Each row is a point on a tangle of strands that fork and nearly touch. The rows are in no order.
Points whose rows are less than 75.1 apart are linked; no others are.
Z_367: [-13 -25  22 -26 -17   3  12  -4  -2 -18  13 -17  19 -34  -4  28   6 -12
 -18  12 -38  32  34   3   8  25 -28 -36  23  11]
Z_920: [-26  -2   4  24 -14  -5 -13  25  23  12 -21 -15 -32  11   6  -8 -30   0
  -7 -32  16  12   9  -6 -38  -2  -5  -5  13 -20]
Z_323: [ 19   3 -11  19  19 -11  24   0 -10 -11  23   2  -5  16   3  20  12   6
 -12  15  15   0 -22  20  39 -23 -16  -1  -6  16]
Z_213: [ 23 -18  11 -42 -26  10  42 -10 -29 -20   3 -10  13 -42   2  -5  -3  -5
 -17  10 -30  22 -22  -9  14  16 -27 -29  15  18]
Z_275: [  3  18 -18   5  -9  17   7  -6  -8 -11  10   1 -12 -36   6  -4   0  -2
   6   7  -5  12  20 -24  14  14  10  -8   8  26]
Z_669: [ 10   9  12  30 -13  -3   3   8   2 -25  -9 -20 -23 -26   4  -8  -9  42
   4 -11  40  -6   2 -13 -29   7   7 -26  -4  -2]
Z_777: [ 26  -8  -6 -18  -1  10  28 -20 -16   0 -40   6   9  -7   5 -49  -9   6
  18  -7   1 -11 -53 -20  -3  11  19  -3  -1 -16]
Z_753: [  3  10  56  -9 -39 -13 -12 -42   3  27 -17   4  16  17  -8 -31  18  -9
  21  18  -1 -34 -23   9 -17  -4  -1 -14 -31  -7]
Z_851: [-33  -7 -17  15  -6 -26  -4  -8  -2 -14  16 -35  -5  24  16  22  -5  -8
 -15 -27  10  -5  12  14 -35  27 -13  -9  17  10]
Z_764: [ 19   1  21  32  39  11   0  47  14   5   0  15  16  29 -29 -12  -2  -4
 -28  18   4  20   3  27  24 -27  -8  29 -18 -11]
Z_374: [-40 -26  32  -2   9  -6   4 -12 -26  -7  -3 -30  31 -45  10  10  14   2
  17  30 -14 -11  -9  14   9  30 -23 -28 -18  -1]
Z_958: [ -5   0   0  -5  -4  -3  10  16  21  -7  23 -13 -13   2  -3  21 -20 -16
 -30 -14 -13  38  33  -8  -5   2 -38  -8  29  23]
Z_893: [ 14  13   8  -3  24   7  13 -18  23   4 -16  32  12  34 -19 -25  11 -30
  -7  11  12 -11 -10  33  27  -8  24  -8  10 -15]
Z_702: [-40 -23  30   9  25  -2 -19  31  32   1  -1 -18  18 -20  -8  19   0 -20
  -9  -4   5  27  49  10 -16   5 -29  -6   8  13]
Z_138: [-11   6   9  11 -10 -13 -27  -4 -12  12  32   1  12  13  -6  28  20  21
  24  29 -20 -23   6 -19  28 -12   6  21 -35   1]
Z_759: [ -4 -11   7   1 -17  -3 -15  22   6  10 -20 -13 -22  11   6   5 -18  23
  13 -36  20  -7  -7 -12 -31  -8  10   9  -7 -41]
Z_394: [ 16  19  16  -6  -2  27 -20   6   8   2  11  42   3  14 -33   1  14 -16
   5  14 -33  12  28 -24  28 -54  -1  25 -23   5]
Z_120: [-13  -9 -11   3  29  -3  -4   1  14  -3 -34  -3  -6  23   2  -8 -14   6
   7 -21  28  -6 -28   2 -28  38  34   5  26 -48]
Z_640: [-21 -19  14 -20  -1   7  -7  13 -31 -14  11 -24  16 -44   7  21   9  -4
   2  24 -32  27  18   2  14  40 -11 -17  25   8]
Z_909: [ -6  -6   0  27  43  -2 -15  17  10 -10  13  16  17  -8  -2   9  21 -12
 -12  39  18   4 -15  36  46   0   2  24  -6   7]
Z_486: [ 29  16 -20  32  40  31 -40  34   7  10   8   8  -7 -11  -4 -15 -26  -7
  -9   9   0  29  25 -12  11 -17   2  59  20  19]
Z_644: [-12  17  13   5  24  -9 -26 -12  11   6 -17  27  17  24 -23 -24  23 -18
   8  31  14 -27  -1  36 -10   9  51   0  -4 -36]
Z_895: [  2 -12  20 -43 -45 -18  14 -15 -16   0  -3  -9  -5  -3  -5   0  -2  -2
   9 -33 -27   1  11 -10 -24  21 -21 -24  -5 -17]
Z_850: [ -9  -3  -7   6   1 -11  14  -4   8  -9  22  -7 -10   9   0  18   4  -2
 -22 -16   0  15   7  13  11   5 -15 -17  17  33]
Z_474: [ -1   6 -44  23  21  13 -18  22  -5   3  -7  -7  -7  16  25   8 -26  -3
  15 -28  40  17  -9   8 -30   5  11  39  27  -7]
Z_553: [  4  10  -9  17  25  27  -6  -5  34   5 -12  27   2 -13 -10 -31  14 -46
 -35  23  -8   3   0  27  29   3  27   0  14   9]
Z_122: [-29  -5  31  -1 -49 -24 -20   0   4  18  17 -12 -22   7  -5  24   4  16
  13  -7 -23 -12  22 -20 -10 -14  -8 -12 -33 -10]
Z_567: [-18  -7  -7  -2  12   5  -8  13  26   8 -24  19  -3  54 -14 -10 -17 -31
  -7 -21   4   5   4  31  -9 -22  -1  23   9 -28]
Z_679: [ 11   8 -55  -5   3   8   3  -5  -4   1 -11   7  -6  28  30   3 -14  -2
  23 -44  25  -6  -5   8 -21   8  19  33  20 -11]
Z_973: [-30 -10  15   3  -5 -18 -26  29  17  19  -3   2 -15  32  -1  10 -20   1
 -11 -28 -19   8  23   1 -12 -47 -27  26 -16 -14]
Z_558: [ 15  -8  29 -21 -16  13  36  -8 -18 -15  -5 -13  12 -35  -1   9  10  13
  -7  15 -12  20  -1  -8   7   8 -18 -37 -12   6]
Z_240: [-18  -1  21  15   2 -28  -6   1  13  30 -14  13  10  57 -17  -2  16   0
  -9  33  22 -30 -26  39 -10  -7  26  -3 -20 -38]
Z_824: [ 24  14   4  18 -18 -12   5 -21 -14  14  16  15  14  25   3  -5  19  13
   9  39  -8 -34 -39   6  23 -20  13  24 -37  12]
Z_336: [ 20 -16 -14 -18  19  21  31 -10 -14 -11 -30   5   8 -17  15 -17   0   5
   6 -23  -2   8 -31 -12  -4  24  10 -14  24 -14]
Z_696: [-15   4   1  30  11 -18  -4   3  36 -11  -1 -14  -9  -1 -10 -14   7  -7
 -16   2  34  -1   6  19 -13  23   7  -9  28  10]
Z_395: [  2   3   6  25   2   4   4  23  21   3  -4   6 -15   6 -11  -6 -14   3
  -3 -14  14   7  17  -8 -11  -9  -8 -10  -3 -16]
Z_493: [ -2  -5   9  20  18  -7 -10  28  17  10  -5  15  -1  50 -16 -27 -17 -23
 -27   1   4  18   4  39   4 -40  -7  29 -13 -10]
Z_102: [ 21  -6  13 -30 -30 -21  43 -20 -44 -26 -10  -9  17 -10   5 -15  -3   8
 -10   9 -14   4 -31   3  -5  11 -36 -36  11  15]
Z_779: [ -7 -22  17   6   4  -7  12  13   8  -6 -12  -2   3 -16   2  13   0   9
   0 -10  13  -1   1 -11 -15  -2  -2 -20   4 -17]
Z_606: [  9  26   5  15 -24  28  -7 -22  12   5   3  11   3 -36 -10 -33   7 -20
  28  -2 -24 -13  31 -31  10   7  34   3  -1  12]
Z_591: [-33  -3  33  -7   3  16   5 -21 -20 -11  -2 -17  21 -64   7 -16  20 -17
  11  39 -16   2   0   6  13  29   1 -25 -14  13]
Z_192: [ -9 -10  42   2  16  32  15  10  18  -2 -17  -8   6 -68  -1  -7  16   0
  -9  38   1   7  -2   1  13  -1   5 -27  -1  -1]
Z_248: [  0  -2  -8 -30  -4  14 -13 -17  -1  15   6  24  22   9  -9   5  22 -24
  14  -7 -36  -8  18  -8  26 -27  15  13 -17   7]
Z_784: [ -4   3 -27  26  -4 -25  -9   7  -2 -26 -12 -20 -16 -20  20  -3  -1  40
  -1  -1  42  -3  -7  -2 -43  21  13 -16   2  16]
Z_479: [  5  24  31 -11 -28  30  -4 -23  16   9  -3  17   9 -29 -16 -36  16 -30
  18   2 -27  -5  23  -8  -9 -18  25  -4 -25   1]
Z_919: [ -9   4 -36  18  18  -4 -16  21 -12 -19  -2 -13 -15 -24  24  19 -11  26
  18 -14  43   4 -14   2 -49  27  13   6  24  10]
Z_865: [ -2   5 -18  -6  24   7  15  14 -30 -22  29 -16 -13 -26  12  21  -2  23
  -9  42  -2  21  -8 -19  35   5 -12  -2  16  45]
Z_956: [-16  -7   8   5   9 -30   0  -3  11  23 -21   0  -4  52   3   5   7   7
  -5  -7  18 -42 -44  24 -22  -3  11  -8   1 -45]
Z_180: [-29  21  42  -8 -46  -3 -19 -40  19  34  -7  12   2  19 -11 -32  16 -17
  17   5 -11 -32   7  13 -13  -6  13 -11 -46 -10]
Z_64: [ 15  15   3  19 -18  -5   6  -7 -13  -2   6  -6 -13 -12  -7 -14   3  45
  15  -5  17 -19   4 -34 -16 -12  10 -10 -16   2]
Z_872: [-15  10  43 -17  -1  27  16  -2 -10  -4   2 -11  12 -71   0  -4  12  -1
  -2  48 -25  16   4 -10  25  -3  -4  -9 -15  15]
Z_498: [  6 -13  23  26  13  20  13  13   7 -10 -17   3   4 -46  -3  -8   1  22
  -3  16  13  -4  -8  -9   4   5  12 -15  -3 -15]
Z_805: [  1 -24  44 -24   4  18  43  -5  13  -6 -12 -14   3 -30  -7  11  11   2
 -21   1  -5  12  -7  11  -5   3 -18 -52   2 -19]
Z_311: [-21   8 -15  30 -19 -14  -6  16  14   9   6 -15 -44  28   6  12 -30  -1
 -14 -22  11   8  17   9 -29 -14 -16   4   7   8]
Z_897: [  8  31 -41   4  -9 -10  -1   7 -19 -18  17 -10 -19  -5  23  15 -18  29
  -2 -12  25  27   9 -15 -33  20  -2   5  19  35]
Z_425: [  3   3 -14  23 -16 -21   1 -31 -17 -10   9 -18   3  -9  15 -23   9  13
  14  19  16 -26 -21   8   1  23  16  -1  -7  31]
Z_50: [-39 -17  -5  21   7 -38 -13   7  10   3 -21 -16  -5  52   8  16  -6   7
   7 -16  13 -20 -18  25 -36   8   7   0   2 -27]
Z_641: [ 23   5  14  -4  20  -4   4  10   0  -1  16   6  -1   2  -7  25  -7  20
  14  16  -7   0   0 -28  33 -39  -5  14 -31  -8]
Z_621: [  1 -23  12 -26  24  15 -21  23   5  12 -45  20   0  13 -11   2  -4   0
   6 -28   1 -19  -9  -3  -3 -19  19  10 -27 -60]
Z_698: [ -8   1  18 -20 -26   8 -33   3  19  29 -45  16   0  26 -16 -25  11  -5
  15 -11 -10 -32   0  -9 -20 -16  37   7 -29 -63]
Z_941: [-17   4   2  -8  35   3 -21  -6  28  11 -20  42  16  33 -21 -28  22 -37
   5  18   2 -15  13  31  14 -14  29   3   8 -13]
Z_2: [-25   5  59 -16  16   9   1 -21  35   4 -19   8  -3   5 -23  -8  23 -16
  -3   5  18  -5  11  34 -12 -14  -6 -29 -13 -34]
Z_524: [-36 -24  -8  16  14 -24  11  -9   9 -20  22 -23   8  20  12  33   5 -14
 -25  -4  13   3   2  26 -10  23 -28 -16  25  22]
Z_834: [ 14 -10   1 -48 -20  -5   7  -7 -37  14  11  -1   0  -6   0  15   3   4
  16  -8 -35 -15   3 -35  12 -11  -6   2 -20 -14]
Z_229: [ -4 -20 -10 -15 -24  -8   1  -1 -14  17 -29  -8 -14  22  20  20 -10  23
  12 -38   4 -36 -28  -9 -24  -6   8   5 -16 -37]
Z_210: [ 21   1  -3  31   9 -20  10   4 -20 -17  23   3  -7   9   8  26  19  35
  -9  21  35 -15 -31  12  22  -9  -3   7 -29  13]
Z_681: [  7   7 -54 -20   1   8   8 -24 -38  -1  11  -1  20  11  24   3   3 -20
  18  -7 -18 -12  -7  -5  24   4   9  30  11  22]
Z_561: [ -1  -9  23  11 -16 -16 -13 -21 -18  14  22  -2  29  -2   4  15  21  22
  16  41 -17 -31 -29   0  17  -8   0   7 -47  12]
Z_523: [ -4   5   8  31 -18 -10  -9 -23   2   5  -5  -7  17   2   7 -30  14  18
  28  16  15 -28 -10   5  -3  15  20  -2 -17 -14]
Z_937: [ 17  16 -24  13  11  13 -16  11   8   9  21  28 -11  28  -8  -8 -11 -25
  -6   2  -5  17  16  -6  27 -24   7  36  -6  16]
Z_324: [ 25  30 -43  20  28  16 -20   9  -2   4  22   8 -18   7   4   3 -12  -7
  -4  12  15  14   8   2   8 -19  -2  47  11  21]
Z_831: [  1   6   3  31  18 -17  17  -9  29 -12   8  -4 -16  -5  -4 -10  16   0
 -23  21  29  -2  -9  32  21  10   0 -15   4  18]
Z_408: [  8  25   0 -10 -46  -9  20 -19 -25 -11   7 -13  -1 -20  -3  -9  -4  21
  -8  -9  -6  14  16 -17 -19  24 -15 -30   7  22]
Z_637: [ 22  15  16  26  12  11  -4  19   3  -4  12   7 -11  -1 -13   4 -13  19
  -5  -2   7  11   7 -29  10 -34  -5  12 -14 -11]
Z_69: [ -6 -25  19 -25  19  10  -6  31   3  20 -32  16  -5  12 -13  14 -17  -9
  -9 -41  -1   5   9  -8   2 -30 -16  12  -9 -33]
Z_167: [ 10  -8 -28   5  23  17   2  16  26 -12 -17  -8  -9 -17  10  -6 -15   3
  -8 -22  12  13  -8 -10 -34  28   5 -22  36   6]
Z_995: [-20  -8 -10   3 -11  -2  -9  15  24  12  -4   9 -21  43  -3   2 -15 -24
  -5 -43  -9  -5  10   3 -14 -27   1  12  -5 -20]
Z_310: [ -3  17  -4  23 -28 -30  -7  -4   0   3  23 -16 -18  11   8   8   0  38
  12   5  22 -27  -7  -7 -18  -5   5  -9 -23  14]
Z_578: [-38 -12   6   8   3   3 -31  17  18  -2  13  -6  16 -29  -2  21 -16 -21
  15  -7  -2  28  50  -7  -7  14 -20  -1  14   7]
Z_309: [ -2   9 -13  39  11 -23 -17  13 -15  -1  19 -12  -6   0  22  20   9  38
   9  28  38 -15 -20  15   5  -8  -9  19  -3  17]
Z_29: [ 12   5   7  16  -1 -10   0   0   4  11 -17  12   1  14 -13 -29   4  21
   8  15  20 -27 -22   3 -13   9  32   5 -14 -46]
Z_450: [  3  26 -16  17 -43  -9   3   3  14  -6  21  -8 -34  27   5   6 -17  -2
   5 -26   0   0  26 -13 -19 -22 -14  -4   0  17]
Z_420: [ -2 -17 -27 -12  27   6 -15  33 -13  -3  12 -17  -1 -21   3  32 -23  -2
   4   1 -12  37  20 -30 -14  19 -19  11  38   3]
Z_735: [  3  -5  39   8   8  24   1  26  39  19   5  16  -8   1 -17  -7  -6 -16
 -26 -12 -11  43  35 -11   2 -48 -21  13  -6   8]
Z_455: [ 27  -7   4 -23  -4  -7  14 -28 -23  -5 -25   1  21 -14  -4 -48  -1 -13
  32  16   3 -27 -33  -4  -3   2   8   6  -6   5]
Z_38: [-16 -19   2   5  40   5  -8   7   0  -8  14   9  23 -29   5  10  23 -14
 -11  31  -5   8  11  20  49  -5  -1   9   3  22]
Z_208: [ -3  -9   9 -12  10  16  -2 -14   3   7 -22   8  18 -17 -10 -13   5 -26
  21 -14 -10 -14  14  -1  -5  11  11 -12  -8 -18]
Z_949: [ 45  17   2   4 -16  10  32 -18 -23 -12 -18  14  -8 -31  16 -30  -2  31
  -9   5   3   3 -19 -35   3   4   5 -18  -5  26]
Z_508: [ 42  -2  -2 -52 -20   2  27 -17 -41  -2  -6  -5  -7 -16   2   0  -4  17
  13 -23 -27   4 -16 -42   3   5 -12  -3  -7 -17]
Z_348: [ -8 -13  13   1  18  -8  15   1  18  -3 -38   3 -17  34  -8  -2  -6   9
  -4 -23  27 -18 -26  12 -21   7   9 -17  14 -44]
Z_878: [ -8  11 -11   5 -31 -37  -9 -15 -16   1  35 -20  -5  18  10  27   7  21
   2   9  -1  -8  11   1   2   1 -16 -13 -15  30]
Z_340: [-13 -22 -14 -15  11 -10  11 -16  -2   9 -10  -1  25  27   4  -4   1 -22
   2 -21  -4 -25 -17  19   1  11   3   7   6 -16]
Z_147: [-11 -18  47 -15  19  14  27  -5  31  -1 -30  16  -1  -5 -17  -1  10 -12
 -20  -5  15  10  -1  22   6  -7 -18 -32   1 -15]
Z_169: [  8   5 -13  -9  -1  12  25 -15 -14  -9  -1  -3  14 -31  -1 -19   9 -19
  -8  12 -20   2  -4   4  25  24   9 -15  24  33]
Z_118: [-10   2 -32  12  26  -3   0 -17   2 -12 -21 -10  -5  15   9 -24  -1   7
   2 -12  31 -11 -31  21 -28  35  30  -1  42 -11]
Z_27: [  4   7 -17  27  24 -14 -20  27 -13   3  21 -10 -13  34  17  27 -11  18
  -8  12  29  -2 -17  30  11 -20 -23  33  -1   3]
Z_881: [  3  -3 -11  -7  10   3  31   1 -29 -15  12 -12   3 -36  11  10  10  -6
 -16  31 -15  13 -20  12  43  15 -12  -4  13  35]
Z_551: [ 11  26 -29  -9  30   7 -20  19 -19  -3  21 -13 -16  -2   8  31 -35  10
  22   9  12  19  -3 -20   3  -3 -21  16  11  16]
Z_258: [-21 -14 -19   3   4 -23   0  -2 -10 -16 -15 -17 -17  32  21  23 -18  23
  -5 -41  14 -15 -24  14 -50  13   2  -5  13 -31]
Z_936: [ -7 -18 -29 -31 -32 -20   3 -23 -45 -14  22 -22  26   6  14  12  -1 -10
  12  -5 -29  -4  -9   3  -1  24 -16   1  12   7]
Z_384: [ 20  19  14  11   7  21  -4  -1  27   9 -12  40  -2  14 -22 -38  18 -27
 -26  23  10   6  -1  28  30 -23  30   0  -2   1]
Z_806: [-11 -21  15   2  41  23 -15  20  34   3 -36   9  10   7 -17 -11  -9 -30
 -21  -2  10  13   4  13  -5   4   4  -7  27 -17]
Z_848: [ 22  15  -9  16  20  37 -14  34  24   8  15   5 -14 -26 -18 -13 -14   3
   0  13 -14  26  33 -39   7 -19  -7  33   7  23]
Z_711: [ 35  10  16  23  -7  -2  35 -17 -16 -12 -16   6  -8 -33  -3 -43  14  19
   0  31  10 -10 -34  -9  15  -7   9 -12 -13  14]
Z_360: [  5   6   5   1 -37 -13  32 -23   1  -6   6 -11  -6  -3  -4  -4   3   7
 -18 -12  -1   4   8   7   5   5 -12 -36   7  27]
Z_325: [ 21  25 -20  -1  29   8  -2  11 -11  -8  36  -8 -17 -22  10  19 -16  12
  16  33  -5   9   6 -29  23  -8  -4  23   7  25]
Z_822: [  7 -21 -10 -30 -34 -27  23 -28 -50 -18  21 -24  17   9   8   2  -1  15
  -3  15 -20   5 -23   4 -15  14 -30 -21  -2  19]
Z_734: [  1  16   1  -8 -64 -13  19  -9  -4   7  21  -3 -25  26   9  14  -6   6
   1 -25 -24  -9  14 -30  -7 -19  -2 -16 -13  12]
Z_981: [ 22  14  17  35  12   3   1  21  16  -2  14  31   0  12 -25 -18  10  -7
 -22  23  11   4   6  22  29 -36   7   9 -25  -4]
Z_93: [ 29  -7 -25 -23  18  23  22  11  -1 -16 -33  -6   1 -21  27  -4 -14  18
 -15 -21   1  18 -25 -13 -39  41  16 -15  50  -6]
Z_579: [ 13  -7  -4 -21 -10  22  27   7  12   5  -5  18  -7   0 -10   5   1 -19
  -8 -27 -18  22  16 -13  18  -3 -17 -12  11  -5]
Z_776: [ -9   9 -15  26  13  -6 -24   7   7   1  11  16  19  10  -7  -8  18   2
  -2  25   6 -17  -1  21  21  -2  17  17 -11   9]
Z_965: [-10   4  49  -1   0  -5  -5 -11  21  15 -23  14   8  29 -19 -16  25  -4
 -10  21  15 -20 -11  34  -1 -18  14 -17 -24 -38]
Z_587: [-17   3   7  -2 -17  -2 -11  15  12   3  31 -12   4 -10 -10  22  -5 -13
   0   7 -16  33  51  -6   0   1 -24  -3   8  21]
Z_293: [  5  -5  -3  14  30  20  -1  13  30  -4   2   9  11 -30   1   4   3 -29
 -20  21  -5  14  10  11  33   6   6   5  16  22]
Z_610: [ 14  20 -14  28   3 -18  -4 -13   0   4  18  14  11  32  -6  -6  22  -7
 -17  20  15 -30 -29  26  33  -5   8  16 -29  11]
Z_443: [ 42  33 -35   3   4  22  17   3   5  -5  20  12 -35 -21   8   1  -5   2
 -28   8  14  22  -8 -13  17 -15  -5   2  22  45]
Z_335: [-12 -28  16 -17   2 -11  14 -11 -30 -14 -10 -28  26 -30  10  15   3  19
  18   9  -1 -10 -14   0  -7  31 -20 -17   1 -13]
Z_125: [ 12  26   1  25  -2 -10   4 -17  33  -4   9   6 -16 -31 -11 -35  15  -2
 -19  24  21  -7  -2  20  31   2  19  -6  -2  33]
Z_816: [ 13  22 -34  -2   0 -18  20 -15 -27  -8  38  -4 -13  28  15  32   7  25
 -10   7  12   5 -17  12  29  -6 -27  16   1  31]
Z_997: [-22 -19  -7  -4  26   5   0  -6  -1  -3  -9  -4  26 -11  -3   9   3 -21
   5   0  -6  -7  -7  16   5  33   4 -10  16 -11]
Z_417: [-14 -21 -39 -24  20   4 -16  15 -40 -12   9 -23  10 -17  19  28  -9  -1
  19 -11 -19  15   2 -19 -15  49  -6   9  33 -12]
Z_978: [ -3 -34  23 -19  42  18 -15  23  23  12 -29  23  17  14 -19  10  -6 -25
 -12 -14  -4  19  -4  17  10 -24  -9   3   0 -25]
Z_960: [  1  -2 -34 -15 -18  -3   5 -12  -6   7 -14  -8  -8  41  18   6  -7  -1
  15 -42  10 -20 -30  -2 -26   3  21  23   2 -29]
Z_938: [ 13   8 -15 -22  14  11  -9  27 -14   1  17 -15 -28  -4   6  34 -40  21
   3  -4   7  36  10 -31 -27   7 -27   2  19   6]
Z_616: [  0 -11 -41 -18  11  -3  16 -27 -10   1   6  14  21  35  16 -11   7 -26
  22  -9 -16 -30 -10  15  11  14  14  27  12   0]
Z_845: [  4  -9  21 -17 -28  -6  10 -46   1  18 -21   0  26  13   0 -38  16 -24
  32  18  -8 -39 -35   6  -5   3  -1  10 -12  -1]
Z_388: [-33 -15  19  21  28 -20 -22  11  33  -4  -8 -15   6   0   0  -1  -4 -18
  -9  -1  22   9  26  25 -12   4  -2  -5  20   6]
Z_347: [  0   9 -42  32  17  13 -14  20  10  -4 -12 -14  -6 -11  17   1  -9   7
  -1 -13  30   7   3  -2 -37  24  10  18  45   9]
Z_271: [ -4  24 -33  -2 -31 -17   3 -16 -21  11  47  -1 -15  36  17  27   5  10
   2   9  -3 -12  -7  -2   6  -9 -20  17  -7  36]
Z_211: [  0  15 -46  26  -6 -34 -14 -28  -5  -9  13 -12   9   6  17 -31  18  -1
  10   6  21 -27 -20  14   0  33  28  14  15  24]
Z_119: [ -2 -11  19   0  21   4 -33  49  18  10 -26  25   9  25 -21 -11   6  -1
  -2 -10   1   0  -4  13   1 -29  29  15 -34 -56]
Z_549: [  6   3  -7 -10   9  -6  -8  -1 -18  11  28  13  -1  24   5  29   1  14
  22   8 -12  -7  -5 -13  28 -19 -13  26 -24   8]
Z_992: [ 12   5  -7 -29 -48  -8   3 -18 -23  22  15  -2 -16  26   3  19   1  13
  19 -23 -28 -20 -12 -26   1 -24  -4  13 -28   2]
Z_733: [  1   6  28 -38 -14  26   0 -36  10  16 -26  10  12 -28 -18 -29  11 -34
  17 -19 -20  -3  13  -2  -5  -9   9 -13 -19 -21]
Z_116: [-21  -1  18  -6 -19 -16 -13  11   7  22  24  -5 -20  21  -2  21 -10  12
   2 -13 -11   9  43 -24   2 -31 -26   9 -20   0]
Z_37: [ 31  49 -46   6 -12  12  -2  -8  -9 -10  19   8 -28   1  11   9 -15  18
  -7  -7  24  22   2 -19 -14  -6   1  13  30  43]
Z_8: [-13  -8  34  12  24   7 -43  43  22  12 -19  20  17   5 -24 -14  -7 -11
  -7   0  -2   9  28  -1 -10 -30   1   7 -29 -27]
Z_127: [ 12   5   8 -34 -50  -1  10  -9 -22 -11   4 -15 -10 -20  -6  -7 -16  11
   3 -15 -29  28  20 -30 -17  13   0 -41  10 -11]
Z_413: [-33 -15  40  -7   0   1 -42  28  23  17 -13   7   7  12  -9   6  -9  -3
   6 -20 -12  11  41   7 -11 -34 -18   5 -41 -14]
Z_146: [ 21   4  24  16   4  31  -4  20  40   7  10   9  -7 -24 -10 -11 -12 -11
 -22  15   1  31  40 -24   6 -20  -9   6   3  16]
Z_907: [ -9 -16 -37 -26  -5 -17   3 -11 -25 -16   6  -9  16   2   9  15  -7  -4
   8 -33 -29   6  -2  -4 -18  35  -8   7  24 -13]
Z_228: [ 17  -8  18 -13  14  35   7  25  27  16  -5  30  -8  -3 -19   7 -13 -26
 -23 -28 -23  27  26 -15  17 -26 -19  16   5   1]
Z_794: [ -9  10 -17  15 -16  20  -9 -16   1   3  14  -4  -3 -53  -1 -21  -2   3
  19  21 -13  -4  29 -38  14   7  40  16   7  30]
Z_205: [ -1 -11   7  -7 -15  -8 -27  -2  11  23 -23   0  10  23  -6  -8   2  15
  20  -9  13 -37 -22  -7 -13   6  36  21 -30 -54]
Z_300: [-16 -32  19 -30 -10  -6  -8 -10 -29 -19  -3 -27  23 -38   2  21   4   8
   8  -5 -32  14   8  -3   0  40 -15 -21   2 -23]
Z_994: [ 50  15 -13 -32 -23  12  38 -17 -50 -11  -2  15 -10 -15  11 -19 -16  37
  15   2 -15   7 -29 -37   6  -2  -5  -7  -8  12]
Z_117: [  3  -7 -33 -31   0  14   4 -11 -23  13  14  13  16   3   2  20   3 -26
  25 -12 -41   5  23  -8  31   7   4  20   6   8]
Z_462: [-10   8 -32   5 -22 -21  -5  -6 -20 -26  13 -19 -15   9  26  17 -13  25
 -11 -36  15   3   5  -1 -50  34  -6 -17  15  15]
Z_785: [ 17   6   5  31   3  -7   6  -7 -11  -8  -9 -11   6 -39  15 -24  15  22
   0  32  16 -17 -29   6  28  16  21 -10   3  28]
Z_302: [ 10  13 -20  -9 -13  18  -2  -2  11  12  18  34  -7  22  -7  11   8 -23
   4  -8 -29  -2  33 -24  22 -34   2  19 -12   7]
Z_112: [ -9 -13 -15 -31 -30  -4   7 -13  -8  -8   6  -3   1  11  -3  23  -6 -16
  -9 -50 -36   2  15   1 -16  15 -13 -18  16 -11]
Z_80: [-21 -17  26  -6  16   0  18   5  13 -10  13 -21  15 -28   0  22  17 -13
 -28  19  -9  16  17  24  16  17 -17 -29  18  17]

Follow the links from the first point to the second, and from the first to the third. Name the last point that the two ways share.
Z_711, Z_367, Z_919 | Z_920
Z_425, Z_777, Z_641 | Z_920
Z_606, Z_118, Z_958 | Z_907
Z_578, Z_120, Z_606 | Z_907

A fork is a point with three links. Follow the links from the first point to the second and name the forks in between, in order.
Z_335, Z_205 | Z_395 Z_920 Z_425
Z_360, Z_551 | Z_907
Z_579, Z_865 | Z_302
Z_805, Z_37 | Z_907 Z_850
Z_523, Z_450 | Z_425
Z_450, Z_210 | Z_920 Z_347
Z_621, Z_824 | Z_973 Z_384
